Points, in no order, along strands that fork, close into loops and pass close to each other.
Two points are linked if the straight distance between their rows is under 145. Some points are linked to none.
ruros: [-51 -24 -31 -24 -14  38   1 -15  33 -26 -43  16 -37 -16 -38  55 -34   6
  16  37  41  11 -13 -26  10 -28 -34  -5 -63 -26  13 -71   4 -34 -23   3
  -6  13 -59  -5 -25 -21   1 -24  18]
vigig: [ 31  12 -18  -9 -29   6 -12  56  -7 -38  26  -7  16  10 -13 -58  26  38
   1 -39  -5  13  13 -30 -16  20 -34 -14  62 -16 -10   7   3  44  -7  12
  13   4  63  -2  -5   3 -47 -11 -11]
Sobi: [-39 -18 -39   3  -2   7  20  -3  10 -42 -40   9 -32 -40 -49  30 -28   0
  -3  11  20  44  -9   5  14  11 -17  -9 -60 -33  -2 -66   1   7 -47  -3
   4  11 -59   1  -2 -20  23  20  17]
sot: [-15  15 -16 -43 -13 -21 -14   6  14  18  27 -16 -25 -40  30   2  22  22
 -33  -3 -34 -13  15  -8  24  36  -9 -14  54 -42  26 -12  -1  74  20 -20
  41 -59  -6   4 -18  -4  -8  -7  -4]
Biz: [-14  10  -3  11  -1  17   6  23  11  27 -14 -33 -36   1 -39  19 -31   3
  -4  33  11  32  -4 -10  10   6  27 -37 -40 -29   5 -41  27   7  15 -33
   4 -26 -36  29 -23  44   2  24 -16]
dano: [ -9  15 -37   4 -52   0   9  -5  -1 -23   5  29  12   4 -11 -25  14 -10
  30  -8   0 -26  31  10 -19 -52 -25  11  28  30 -13  -4   6   1   0  -3
 -23  61  12   4   5 -40  10  11  14]
deg: [ -9 -58  19 -22   6  -4  58 -79  10  -7 -13  19  37  -8  41  31   3 -38
  -9  24 -14  25  30   3  15 -31 -13 -16 -41   8 -12 -37 -37  -2   2  -2
  28  21 -45 -22 -36 -31 -11  16  14]
Kisik: [ 30   5  20   1  -9 -26  -7  -7 -17  15  38  -1  45 -21  53  19  33  -4
 -15 -33 -46  -3  -2   7  21  25  14  28  58 -19  37  52  -4 -11 -12  21
  17 -21  40 -29  14 -16   1 -37  27]
fuv: [ 19  20 -16  20  15  22 -21  33  -4 -22  -1  22 -12  18  30 -66  11  29
  30  59  -7 -27  39 -19 -38 -39 -33  42 -11  10   4 -13   3 -58   0  -4
 -26 -22  34  36  21  16   3 -27  -4]
genab: [ -6   7   8  12  15  10 -37  33   0  11   8 -11 -26  56  -9  26 -29  32
  49 -41  14 -55  -5   6 -37  11 -19  -2 -10  47 -25   3 -13   4   4  13
 -17   8   9   7   3  16   4 -16 -13]
napun: [-34  10 -25 -41 -27  20  -9  -4  11   5 -27  -1 -11 -33  22 -16   3 -15
  13  38  22 -11  -7 -42 -18 -13 -63   9  -3 -14 -18 -12  40 -22 -36 -28
  33  18   0  28   8 -32 -12 -34  34]
nobag: [ 17  20 -28  12 -37 -23   0 -46   7  -3  37  16  14 -22  15 -36  42  -8
 -27  -8 -34 -22  36   9  40 -18  -5  42  51 -34  54  -6 -13 -11  16  11
  -1  -6  14 -18  -2 -28  -4  -7   1]
gopov: [  7  26  20  -8 -42  30  12  14   3  26   1 -13  10   1 -45   2  -6   1
  -9  -6 -36  18  20 -18  22   6  32 -28  22   1  -7  11  34  73  -5 -19
  26 -18  10  30 -12  39   9  25 -39]
ludub: [-26 -26 -21   8  28 -17  42 -34  -3  -9 -14  -9 -24 -52 -14  43 -43 -43
 -23  16   1  25   2  37  21   0   8 -12 -38 -29  -2 -28   3   8 -33 -25
   1  -5 -54   1  -9 -25  40  31  21]
Rebi: [-19  13 -53 -23  25  -3 -33 -10   5 -75  -6  40 -35  23 -27 -34  -3  12
  21  -8  21  15 -36  32 -10 -25  20  30 -44  16 -10 -21 -22  33   5   0
 -28  13   5  -7  47 -41  24   0  -6]
Tudul: [-27 -18  -4 -13  20 -47  27 -55  -6  23   1  -5  -4 -46  15  49  -1 -37
 -14  -1 -23  -6  11  35   4  36  13   7 -14  -5 -14  -4 -13  27 -11 -10
  32 -22 -52   6  -3 -19  49  29  18]
kupi: [  1  43  13  28 -32  34  -7  18  -4  58  -7   4  -6  20 -21 -11 -35   6
  23  30 -31 -33   8 -30  11 -13  16  -5  -2 -12  32   9  39  -9  22 -16
  -6   8  18  16 -30  44   2  -9 -34]
lut: [ 32  -5  38  34  17  15  14  45 -11  -4  18  -6  36  35 -13 -10   8  10
 -11 -13   4   3 -20  -5  -2  29  23  13   0  -1  13  31 -33 -56  12  21
 -24 -18  21 -25  -3  31 -13  -5 -24]
Sumog: [  1  18  24  -3  21 -11 -53  44 -23  17   5 -56 -11  10  32   9  12  46
 -17   3  12  50 -31  14   1  33  55  -2  14   9 -12  -5 -11  28  13 -18
 -13 -43  -7  -1  26  30  -9   3  30]
Naz: [ -5 -23   2  -1  12   9  16 -34   2 -35 -12 -12  14  12  17   0  44 -22
 -21  19  30  40   2  20  -2 -16   5   3  -6   8 -39 -28  23 -13  -7 -32
  -7  35  -8  -5  13   7 -26   6  13]
tad: [ -7 -14  12  18   1   1  64  22  -8  -9   9  -7  32  -5 -33  18 -37 -24
  14 -52 -19  11 -18 -20  -8  47 -19   9 -32  -7 -12  43 -32 -29 -38  21
  22  -8 -21   2 -11  -8  17   6 -12]
beze: [ 50 -33  12  16  12 -36  -6 -30   1  22  39  -9  41  17  17  -9  17  10
   8 -29   7 -76  34   7  -2 -37 -28  10  48  24  18  35  -4 -19   4  51
  22  55  36 -32 -26 -30  -4  -9  13]
dipe: [-36  -8 -32 -40   2 -40 -16 -18  31  32   9  -2 -33 -40  49  -4  21  10
 -16  23 -18 -34  32  -6  -3 -13 -36 -33  27  -5   8 -10  15  47  17 -19
  43 -18 -11  14 -46 -16  -4  -4  20]
Zami: [-11   4  13  -5  26  23  14 -55   8  21 -24   6  17  -7   4   2   8   1
  25  48   0  12  -1 -28  -2  -1  -5  46 -50 -15   2 -47 -19 -39 -11 -19
  40   1 -31   3  -7  11 -26 -34 -12]
murod: [ 10  35 -45  20 -17  36 -12  34  -5 -44 -17  26 -33  -4 -16 -63   1  23
  25  59  17 -16  24 -13 -22 -35 -30  38 -21 -18  23 -24 -13 -45   7  10
 -27 -35   4  24  26 -25  22 -18 -18]
Nada: [ 26  -6  31  -7  20 -20 -18  56 -40   1  29 -60  -3   7  15  36  22  34
 -36 -22  18  28 -17  10   6  43  57 -16  43   9 -16  37  13  35   1  15
 -18 -40  19 -18  24  10  -6  23  21]
lazav: [-40   9 -36 -22 -27  15  -9   3   8  -9 -40   1 -36 -27 -18  -4  12  -4
   5  31  47   3 -13  -9 -17 -25 -24  -4 -16 -11 -12 -42  27  17  11 -33
   9  -6 -26  23   4 -31  -1   1   5]
gis: [-20 -24  21  -1 -13   7  15 -16  21  32  -9  -1   1 -15   3  40 -40 -58
 -17   6  -5  20   8  10  16 -49 -13 -52   0 -21   3  -3  25  25   4 -31
  -4  20  -7   6 -17   4   6  14   5]
ginap: [-30   8 -23 -26 -24 -21  16  -5   9  27 -27 -16 -34 -38  -5  25  39  -8
 -28  29   6 -22  22   6  12  21  26 -23  12 -10   0 -29  41  48  37 -36
  52 -42 -30  31 -28   4  32  35 -19]
fito: [  4  -4  -6   4  45 -21 -20  13 -14 -46  -9 -31 -13  25   8 -22  47  18
 -26   4  55  34 -11  18 -20  10   8 -14  10   7 -50  -9  33  -1  -4 -21
 -15   6  18   8  22  22 -20  13   9]
Dufep: [ 20  44 -12  10 -47  -2   8  56 -15  -3  18  16  -1 -12   8 -28  29  32
 -12  -4 -26  36  17 -32 -11  40  52  10  29  -6  26  19 -24  -3  29  12
 -12 -36  -3 -25   3   0   4   6   5]
vapi: [ -4  30  -3  -1  19   6 -66  33  -8  -3  -7 -34 -36  12  10 -14   0  39
  -1  20  30  28 -28   9  -6   1   9   2   5  -9 -13 -34  23  16  -3 -39
 -28 -15   5  20  33  25 -18  -2  10]
Duka: [ 12 -11 -20  11   4   0  -5   9  12 -47  14  25  -8  45 -42 -23 -29  14
   5 -54  25 -36 -22  44  -9 -21 -21  -7   1  20   0  12 -29  15   6  24
 -37  39  16 -41  16 -43   0   7 -14]
Fomev: [ 17   6  -7 -13 -17  28   1  53  13 -40  15 -28  14  22 -10 -27 -11  11
  -7 -52  -1  17 -19 -33 -22  40 -59 -18  20 -11 -24   1  21 -10 -50   7
  -1  10  49  -1  14   8 -44 -17  -3]
Zok: [-26  12 -12 -12 -10   3  13 -43 -15  14 -18   9   1 -51 -12   6  34   1
  -2  40  14   2 -16 -18   2  21   2  64  -8 -37  21 -28 -35  -8  -2  -7
  36 -34 -34  -3  -3 -36  -6 -31   1]
nikeb: [-11  16 -11  18   0  20 -24 -35  16  -3  -4  31 -30  -2 -32   0 -43  -9
   1   0  17  -3 -35  42  14 -38  10  24 -20 -26  43 -21 -35   7  14  -5
 -41   1  -9 -27  17 -15  -4 -16 -17]
Diri: [-14  14   6  -6 -55  14 -15  -9   9  35  -3  34  17   5   9   4   1   7
  55   1  -7 -39  16 -11 -26 -49 -37  -4  19  23   7   4  19  10   4  -6
   5  60  28  12  -8 -11   0 -23   5]
fisim: [ -2 -19  12  -5 -30 -31  -9 -30  12  38   7  35  27  12   8  19   4  -5
  25 -32 -17 -50  22   1 -23 -36 -37 -23  36  43  20  20 -12  27  19  31
  21  63  13 -14 -25 -17  -1   5  12]
rilus: [ -7  -4 -28   3   7  14 -32  27  17 -23 -13  36 -45  15  35 -29  -3  20
  41  45  15 -47  24   2 -48 -78 -48   4 -10  37  16   1   3  14   8  12
 -22 -16  20  40  29   0  13 -24  16]
dise: [-34 -34  -5 -31 -13  -9  29 -56  32  15  -3  28  -6 -27  31  31  -7 -27
 -25  46   6  -6  11   9  18 -45 -14 -37 -15 -16  19 -37   3   6  18 -31
   9  11 -40 -13 -42 -24   9  13  27]
Zedo: [ 50   3   8  40  24  20  15   6 -14 -35  16  -6  -7  26 -35 -15 -32 -22
 -26   2  20  53 -14  16  21  -9  31 -17  -9 -38   4  -7  -6 -63  -5  19
 -68   4  12 -33  23  20  -1  24 -10]
leto: [-20 -18  -1 -18 -17 -21   8  -7  30 -24 -16  22 -15 -26 -33  15  -7 -22
 -20 -22   5  53 -20  46 -24  -5 -12 -44  -9 -30   1 -47 -12  69  11 -30
   6 -10 -21   0  -4  -6 -19  18 -17]
gafa: [-13 -14  21 -43  -5 -37  28 -43  28  48 -25  29  48  -4  33  16  -1 -23
  25 -14 -41 -17 -13 -31 -27  24 -32 -36  -3  13 -13  52  10  17 -22  10
  64  26 -16  13 -31   1 -12   4  32]
Zus: [-32  -7 -32 -20  -7  -4 -11  29  29 -44 -18  26 -22  18  16 -30  53  13
  19  -6  14  13  14 -16 -48 -25 -40 -25   8  33 -24 -30  -7  36  25 -24
   3  13  -4  28   1  10 -33  -9   1]
lev: [ 33   1  16  15  21 -15 -24 -51  -2  54  34  -7  18 -21  37   7 -21 -13
  -2  11 -25 -17   0   4  25   7 -21  22  23 -30  25  34  15 -23 -26  -3
   9  11  40 -21   7   0  -1 -34  27]
bis: [ 19 -38   7  12  16   4  60  15   9 -34  17 -31  23   1 -36 -10  20 -29
 -36 -13  33   7   0  -5  10   6  -4 -12 -12 -16 -38  26  11 -55 -22  27
 -10  13  -3 -16   7   1 -13  36  -7]
reze: [  8 -47  12 -16   0   7  72 -25   9 -36   9 -25  59  -2   9  -8  16 -46
 -29 -19   5   8   5 -21   8 -12 -34   1   0   3 -40  20   6 -56 -42  23
  17  43   2 -21  -8 -29 -33  18  25]
misen: [ 18  47 -22  -1  -9  14 -23  65 -40 -55   8  -1  -4  -4  22 -51   7  32
  10   5  11  30  -3 -13 -30  30 -12  34  14  -1 -19  -5  -6 -38 -37  13
 -48  -3  31   0  45 -12  13 -17  19]
kavi: [ 11  11 -58  -6  24  31   8 -11   8 -90 -23  16 -42   3   1 -34 -21   9
  11   6   5   2  19 -14  -1 -11 -34  27 -49  26 -12 -40 -13 -31 -45  29
 -36  27 -16  -1  32 -40  18 -13   6]
lato: [ 22 -14  34  11  -7  -5  32  20  11  -7   5  -7  63  -2 -16 -11  17 -30
 -13 -53 -19  19 -25   8  10  -1 -26 -18  46 -27   3  47   2  -9 -15  16
  25  -9  62  -3 -16   4 -38  -9 -21]
fas: [  3  -8   6  29 -13 -14  42   7 -24  -6   0 -11  21   4 -40  12   5 -30
  -7 -38  -1  18   1  13  -5  26  18   3  -3   1 -28  33  -5  -7  -7   1
  -8   9  -8   2  11   5  22  34 -13]
sanak: [ 18   7  23  -6  55 -20 -20 -40  -2  59   8 -11  19   8  47 -13   1   8
   2  47 -19  -7  -5 -26  19  16   6  15   1   3   6  27  39 -48 -10 -11
  21   5  38   4 -10  45 -27 -28  10]
veguv: [ 27  47   6  28 -15  18 -14  57 -30  -5   9   6  -3  29  -6 -29 -22  56
  13  28 -21  13  -1 -20 -12  15  64  30 -19  -9  27 -17 -26 -71  38   5
 -57 -13 -21 -14   9  18  21   6  -6]
Selaz: [-26 -23  14   4 -10  -4  -6 -55  14  21 -40  41  14  -6 -13  26  25 -27
   7   1  -6  -8   3  14 -25 -10  10   4 -18  31   3 -23 -31  18  34  -2
  25  26 -29   4 -14  18   6  15 -20]
Kis: [  4 -21   1  -5   3 -10   5  36   2  -9  18 -31  15  30  23 -13  30  15
  -1  -5  22 -28  20 -31  -8 -21 -29 -34  24  35 -33  34  45 -22  -3   7
  -3  45  47   6 -23  13 -32  -3  17]
Fiz: [ 12  33  -8 -23 -50  22 -24  43  -8 -15  19   5 -38   7 -50 -15 -31  38
   4 -21  15  50  -7   8  -9  23  26 -20  -1  -8 -11 -28 -24  78   3  -1
 -16 -33 -18  -8  35  -2  -1   9  -7]
Mibav: [-14   8 -15  16  11  19 -15   6   4 -25 -11  13 -34  62 -11  20  -5  12
  47  -8  14 -32  17   5 -39 -12  10  11 -38  57 -40 -17  -4 -26  18  -4
 -34  22 -25  17  11  16  15   0 -12]
momu: [-16  19  -3 -11   5  16 -60  36 -12  21 -14  -5 -53  10   6  -7  -7  42
  46  27  18 -35  20  -9 -34 -56 -20 -11   7  43  -5 -15  15  59  19 -13
  -7 -12  13  42  11  13   7 -20  -9]
rovev: [ 15 -13  45  36  62 -13 -21   9 -10  33 -13 -33  -2   4   9  29 -19 -31
 -29  -8   6  31 -15  35  26  21  49 -26  -4   3  -4  17 -21   2  37  -4
 -13 -48   5  10 -11  41  27  13 -19]
gok: [-10  19 -43 -16 -32 -12  -2 -52 -10  -8  14  27 -13 -50  -2 -14  27  -4
 -10  11 -13 -24   6  14  22 -12   6  57  16 -37  41 -15 -41   9  19  16
   2 -27 -22 -28  15 -70  10 -14   3]
manil: [ 23   9 -46  11  29  15  -9  -3  11 -72   7  14 -30  42  -9 -53 -11  21
   2 -16  26 -16  11  12  -1 -27 -10  11 -13  26  -9  -5  -9 -25  -2  20
 -50  28  21 -19  30 -36  -1   0  -5]
seso: [ 11 -26  63  -2  36  -4  -6 -82  19  52 -42  37  35  -8   7  37   4 -52
  13   5 -14   6   5  22  -6 -12   6  -2 -19  18  -6 -10 -40   1  20  11
  27   3  -1   6  -6  19  24  -2 -17]
sal: [-10 -10 -20  -6  10 -39 -10 -57  29 -18   7  48 -12  -4 -17  -4   4 -18
 -14 -15 -19  -6 -18  58  28 -39  20   4  11 -15  42 -11 -35  53  43  -1
 -19 -10   1 -41   7 -31   3   9 -21]
pemo: [ 11 -44  17  -3 -13  -7  78 -56  17 -18   3   4  62   5  13  -2  32 -40
 -13  -9 -20   5  36 -24  11 -25 -19   5  -4  18 -12  -5 -37 -24  -3  22
  41  30 -25 -21 -36 -22 -23  24   4]
maz: [  2  12  28   8  20  -2  23  -4 -16  39   0   4  37 -22  23   8 -33 -16
  14  -1 -41  36 -34 -22  18  53  30  37 -36  -7  13  40 -20 -51 -29   2
  19 -40 -14   4  -2  23   2 -30  19]
Toru: [-12   5  25 -17  26  -5  -7 -29  14  71 -33  -5   8   2  47  15   3 -10
   5  45  -4  -8  -7 -27  13   9  19 -26   0  16  -2  14  63  -4  -2 -32
  46   8   2  23 -28  54  -6  -2  11]
pif: [-17  -8  10  -3  -4 -33 -29 -18   5  -7 -22  23  -5 -19 -17  16  34 -10
 -16 -15  16  22 -28  70  -7  -2  26   3  11 -17  13 -26 -13  74  39 -25
  11 -11  -3   6  15  -4 -10   2 -16]
dut: [ 14  21   9 -15 -33  21  44  38  -5 -19   7  -5  40  -5 -12 -32 -13  -2
  -2 -43 -32  39 -38 -20   7  39 -13  -8  19 -31  -6  33  36  -5 -58  -3
   8 -11  47   5  -2  24 -40 -14  -9]
tufuv: [ -3  22  18  -1   1  -8 -10   3 -21  37   5   4  31 -16  47   7  27   8
   2   3 -30  12 -24 -15  -1  57  40  55  16   2  18  30 -26 -12   0  -7
  27 -28  -4  -2  11  12  -4 -24  27]
vagu: [ -6 -17  41   5  25  10  20 -17  11  52 -27  -9  22   4  20  42 -32 -58
   6  23 -13  30 -10   1  18 -18  18 -45 -24  -3 -22  15  47 -17  -5 -24
  16  12  -4  33 -23  49  15   2   7]
Bika: [  2  32  20  12 -35  32   9  45  -5  17  14  -6  21 -17   9  13 -63   3
  15 -16 -33  43 -38 -15   2  40  11  29 -24 -13  26  18 -25 -29 -34  -3
 -13 -30  -5 -11  12   1   0 -29  25]
tavu: [ 10  22  10  12  16 -19 -10  21  -3  31  18 -14  -3   3  21 -31  12  24
 -36  11 -49  -3  12 -44  31  45  33 -18  19   1  38  29  23 -10  32   5
   7 -40  26   2 -34  58  -9  14 -27]
Kip: [-29 -22 -32  21 -24  13  36   8  15 -38 -21  32 -16  12 -38  18  21  14
  27  30  12  19  42 -35  11 -21  11 -23 -66  14  -6 -47   5 -15  19  -7
  -4  32 -67  10 -25   7  15  16   0]
Dud: [ 13  36 -14  17   8   9 -13  -1 -41   9  12   1 -24  -3  11 -24 -11  22
  -5  45  -4  -6  10  -1  21   5  57  54 -13   0  19   1 -19 -35  25  -4
 -48 -14 -24 -18  20 -16  22  -1   1]
gos: [ 12 -41  38  17  61 -28 -20   7  -3  16  -3 -15  -5   3   9  36   0  -5
 -30 -35  20  -2 -29  40  11  30  21  -4  -2  17  -1  34 -51  23  34  16
  -1 -41 -15 -16   9  -4   8   5  -4]
zos: [ 21   0  18  32   6  13 -22  23 -25  14  20 -32  -4  19  -8  17 -39   2
  -7 -26   8   9 -12  11   9  -9  -5 -13  29  -8  10  12  14  15 -17  -7
 -31  12  47 -12  11  14 -12  -9   1]
lino: [ 14  12  46  29   2  14 -35  23 -12  29   0 -11   4   3 -11  35 -40 -19
   8 -23  -2  48 -34  48   8  -9  32   2  -2 -11  10   0 -28  15  13 -20
 -32 -25   8   4  20  24  10  -8  -6]
Maza: [ 18  28  19 -20  -7   4  13  -3 -24  50   0  -9  30  13  20   1 -47  12
  39 -11 -23 -17 -13 -11   3   4 -10 -19   9  12 -15  55  80  -4 -63  -1
  11  23  51  26  -4  26 -28 -24   6]
suvun: [-38  13 -22 -18 -55 -22  13   8 -22   7 -33  -5 -20 -48 -57  23  30  -7
  -4  21  22   4  -3   5 -13  40  36  17  -8 -16  -9 -33   8  53  32  -8
  50 -38 -46  35   0 -21  29  16 -24]
teto: [ 16  -8  57  19  33 -17 -26   0 -14  38  -9 -16  24  -7  32  44  31 -17
 -24 -18 -22  24  -6  21  38  17  40 -22  48   1  31  20  11  28  22  -1
  20 -45  37   9   4  46  19  -4 -27]
lemat: [ -8  22   7  -3 -10  -3  -2   1  27  31   9 -19 -14 -43   8   2   2  -4
 -37  21 -13  28 -13  -6  35  20  12 -10  18 -59  45 -13  11  11  15 -38
  15 -62  -4  -7 -11  12  -8  -5 -12]
gur: [-16  -7 -19  -3  27 -32   2  -8  28  20  -3 -10 -34   5  36   5  25   5
 -41  19  -6 -16  36   1  13   7  18 -54   8  24  -3 -15  25  30  37 -36
  19  -7 -18   8 -47  32  12  34  -3]
suzu: [  5  38 -13 -14 -42  16  -8   8 -14  34   7  10  24 -13  20 -35 -21  21
  49  -5 -24 -31   8 -18 -11  -1 -37  20  24  -8   1  31  52   6 -45  -3
  28  28  53  22  -5 -14 -10 -42   6]
sab: [ 44   7  20  30  19 -18 -16   5 -60  18  38 -30  23  16  20  -1  13  24
  -2   2 -13 -51  11  -2  11  17  27  21  36  12  12  61  25 -48  -5  34
 -21  18  59 -26 -14   7  13  -8   2]
pob: [ 18 -45  22  12  59 -18  -9 -17 -10  14  -1 -25  -7  39  14  26  12   3
 -10  -9  44 -54   3  21  -2 -18  12 -12   7  51 -24  35   8   1  21  22
   1  42  -8 -11   4   2   4  22  -3]
lufi: [ 37 -17  35   4  14  13  -5  53 -39  -3  45 -74   1   2 -24  25 -15  13
 -29 -33  19  10 -17   8  20   5  13 -34  41 -15 -18  47  38  24 -29  25
 -32 -16  48 -19  15   6 -11  21   0]
ninur: [ 15  22  -4  23   6  16 -12  59  -3 -28  27 -10  -5  45  -3  -8 -39  52
  29  -1 -22   9  -5 -39 -15  65  14  31 -48  10   3 -12 -38 -81  -3  19
 -32 -26 -23 -11  -5  24   7 -11   4]
vor: [ -4 -29  22  -4  -9 -38  17   5  -3   7  -6  -2  10 -11 -21  35  20 -32
 -31 -62 -34 -23  17  27   4  33   4 -30  33  14  -2  19 -22  64  29  29
  37 -21 -10  10   0  -6  25  51 -28]
gibom: [-28 -11 -18   2  31  38 -12 -26  27 -17 -26   5 -31  11 -10  25 -13  23
  32  46  12  16   3 -28   4 -11 -10  24 -79  -7   6 -82 -12 -50 -13  -3
  -4  -5 -55   2 -21   9 -16 -26  -2]
tezup: [-26 -36 -18 -27  11   4  -1  -6  23 -73 -19  18  -5  32  42  -4  38   7
   1   3  43  26   3   4 -18 -24 -20 -27 -30  31 -43 -39   0   2   9 -30
  -9  30 -27  11  12 -11 -19  -9  31]
rur: [  1  37 -41   7 -16  50  -8   8 -12 -50 -29   7 -19 -14 -17 -25 -20   5
  34  37  11 -12   8 -22  -6  -5 -36  57 -36 -10   2 -58   1 -71 -41  10
 -25   9 -14  15  28 -37  26 -30  -8]
milen: [ 14  18 -42  10 -41 -15 -25  18   8  -3  28   6  -2 -20  20 -63  22  14
  -4 -10 -31 -14  44 -21   2 -16 -41   2  50 -22  29   8   5  25  10   1
  14  -2  43   7 -15 -14 -24 -15  -1]
gak: [  1  36  -7  27 -17  23   7   5 -26  38   7  -5  -8   6 -20  -2 -44  -6
  25  33 -19 -21   9 -26   9  10  19  34 -27 -16  11   7  13 -48  -8  -9
 -17   8 -15  17  -2  17  27   0 -10]
mol: [-70 -18 -11 -30 -35 -11 -10 -23  17  22 -35  36 -22 -17 -33  31   3 -11
  11  24  21 -12  -7  10 -30 -28   6 -11 -46  12  -3 -34 -11  29  27  -2
  14  13 -51  16 -25   2   4   0 -17]
Nat: [ 27  -7  38   7  27  19   8  43 -34 -14  32 -37  35  17 -26 -14  33  17
  -1  12  26 -53 -20   4  -4  11  16  17  10  -4 -17  45  24 -76 -14  45
 -36  19  50 -26 -12  30 -12   8 -24]
Suba: [ -7  -7 -48 -13  45 -31 -15 -40  -3 -22   7 -10 -32 -27  44 -29   9   0
 -27  10   8  -4  13  11   8  14 -20  20   6   2 -10  -7 -16  16 -16 -19
  -4 -10 -14  -6  13 -31  -2  -2  34]
vaz: [ 11  17  12 -21 -44  57 -11  25  15   3  25  -7  -3   2 -65 -16 -44  25
  -2 -14 -27  29   6 -20   6   9  -4 -21  26 -26  -9 -21  -9  76 -24 -19
   6 -27   5   5   4  15 -11   0 -19]
vesum: [-26 -18   1 -45 -23 -30   6 -26   7  23 -10  35  39   0  58  -2  46 -11
  30  13 -14 -24  18 -49 -24   2 -26 -21   6  42 -22  22  -6  15  14  -1
  51  42 -23  25 -20  -7   8   5  40]
zokef: [ 31 -17   1  35  37  27   2  31  15 -18  37 -14 -10  44 -12 -11 -48  26
 -15 -20  15 -20 -11 -18  -4  44  -6  12 -45  -3   6  14 -47 -67   3  34
 -35 -17 -21 -34   2  -3 -12  -9  -8]
vufa: [-10   0 -24  11 -39 -20  36 -28 -16 -30   6  26  13 -11 -40   0  16 -28
   5 -31 -11   1  14  34  -2 -12   5  21  16  10 -15  -3 -12  16  -2  -2
  -3  32 -14  -7  20 -36  13  37  -2]
Pipef: [ 23 -52  38   8  68 -12   5  -2  -2   8  16 -38   9   3   2  13  37  -3
 -45 -11  46 -43 -14  38  14   4  26  16   4   1 -23  45 -23  -2   7  36
   4  -8 -12 -14  20  -6  -3  25 -14]
botig: [-14  -4 -23   0  -3  13 -22 -18  28 -38  -3  33 -38  15 -31   5 -66 -18
  -4 -40   7  -2 -31  41   3 -41 -25 -21 -13   9  21 -15 -13  28  -9   5
 -50  43  11 -31  17 -29  -6   3  -1]
Kogal: [ 32 -36  37   6   9 -33  22 -17  -1  19  15 -14  60  -3  10  17  19 -27
   1 -45  -1 -29  -9  13   2 -23 -36  -5  59  -9   1  49  12 -15 -31  27
  38  36  47 -11  -9 -24 -10  -4  11]
kopot: [-25  29 -45 -29 -26   4 -37  30   0 -32   0  24 -59  -4 -37 -30 -27  27
  28 -17  15  -5 -15  14 -28 -20  -8   0  -7   7   4 -25 -25  69  10  13
 -35 -11   5   9  26 -29   8  -3 -14]
pamud: [ -2 -24  -5   2  20   1  10 -10  -6 -16  -4   8  -6  49  13   0  26   3
  12   0  28 -38  31   0 -19 -28   4  -8 -17  75 -43  16 -13 -11  40  13
 -15  42 -23   1   1  -4  11  12   2]
sif: [ 41 -10   5  15  10  18  40  30  -6 -60  19 -17  13   2 -32 -18  -7  -7
 -30 -25  41  56 -23  -6  11  37  -2  -4  -9 -33 -21   5 -21 -59 -41  40
 -33  -7  -2 -38  30  -4  -7  18  -1]
Dakeg: [ -6  18  31   8   4  -3 -28 -16   4  53 -22   0  -6 -17   8  26  20 -16
 -25  23 -14 -11  -5  19  41  10  40  -3  30 -22  52 -13  10  21  48 -18
  25 -50  -2   7  -6  42  26   9 -33]
dop: [  2   1  29 -23 -26 -23  33 -25   0  53 -13   4  37   2  17  24 -17 -20
  23 -24 -40 -26   8 -19   1  -4  -2 -31  19  33 -16  69  58  21 -29  16
  37  38  19  23 -13   8  15  17  17]

A fork is a point with three links, a tip a point with one. Leave the first point through the second and follow the links. Name the first fork or tip that comes.
rovev; lino | Zus
kupi; gak | sab
gis; vagu | Bika
ludub; Sobi | Diri
sab; Nat | kupi
suvun; ginap | rovev
milen; nobag | Tudul

A tip is a point with one link. Name the tips that can be reached along the links from each point below, in the order of the rows.
fisim | Tudul, tad, Zedo, Bika, vesum
rur | gopov, leto, momu
gak | kupi, sab
Sumog | genab, Zus, suvun
mol | napun, seso

How many points has the smallest loop of links through each point below? Write none if it is on no loop.
fisim | none
ninur | none
murod | none

Name the points in between on the shortest way along the links from the first point to the second, in order.
Maza; dise | suzu Diri dano vufa fas bis reze pemo deg
Bika; deg | maz tufuv Kisik lev sanak Toru vagu gis dise
rilus; pif | fuv murod rur kavi manil Duka botig nikeb sal
gos; fito | rovev lino zos lufi Nada Sumog vapi
dop; milen | Maza suzu Diri fisim beze Kogal lato dut Fomev vigig
dut; gibom | Fomev vigig milen nobag gok Zok Zami
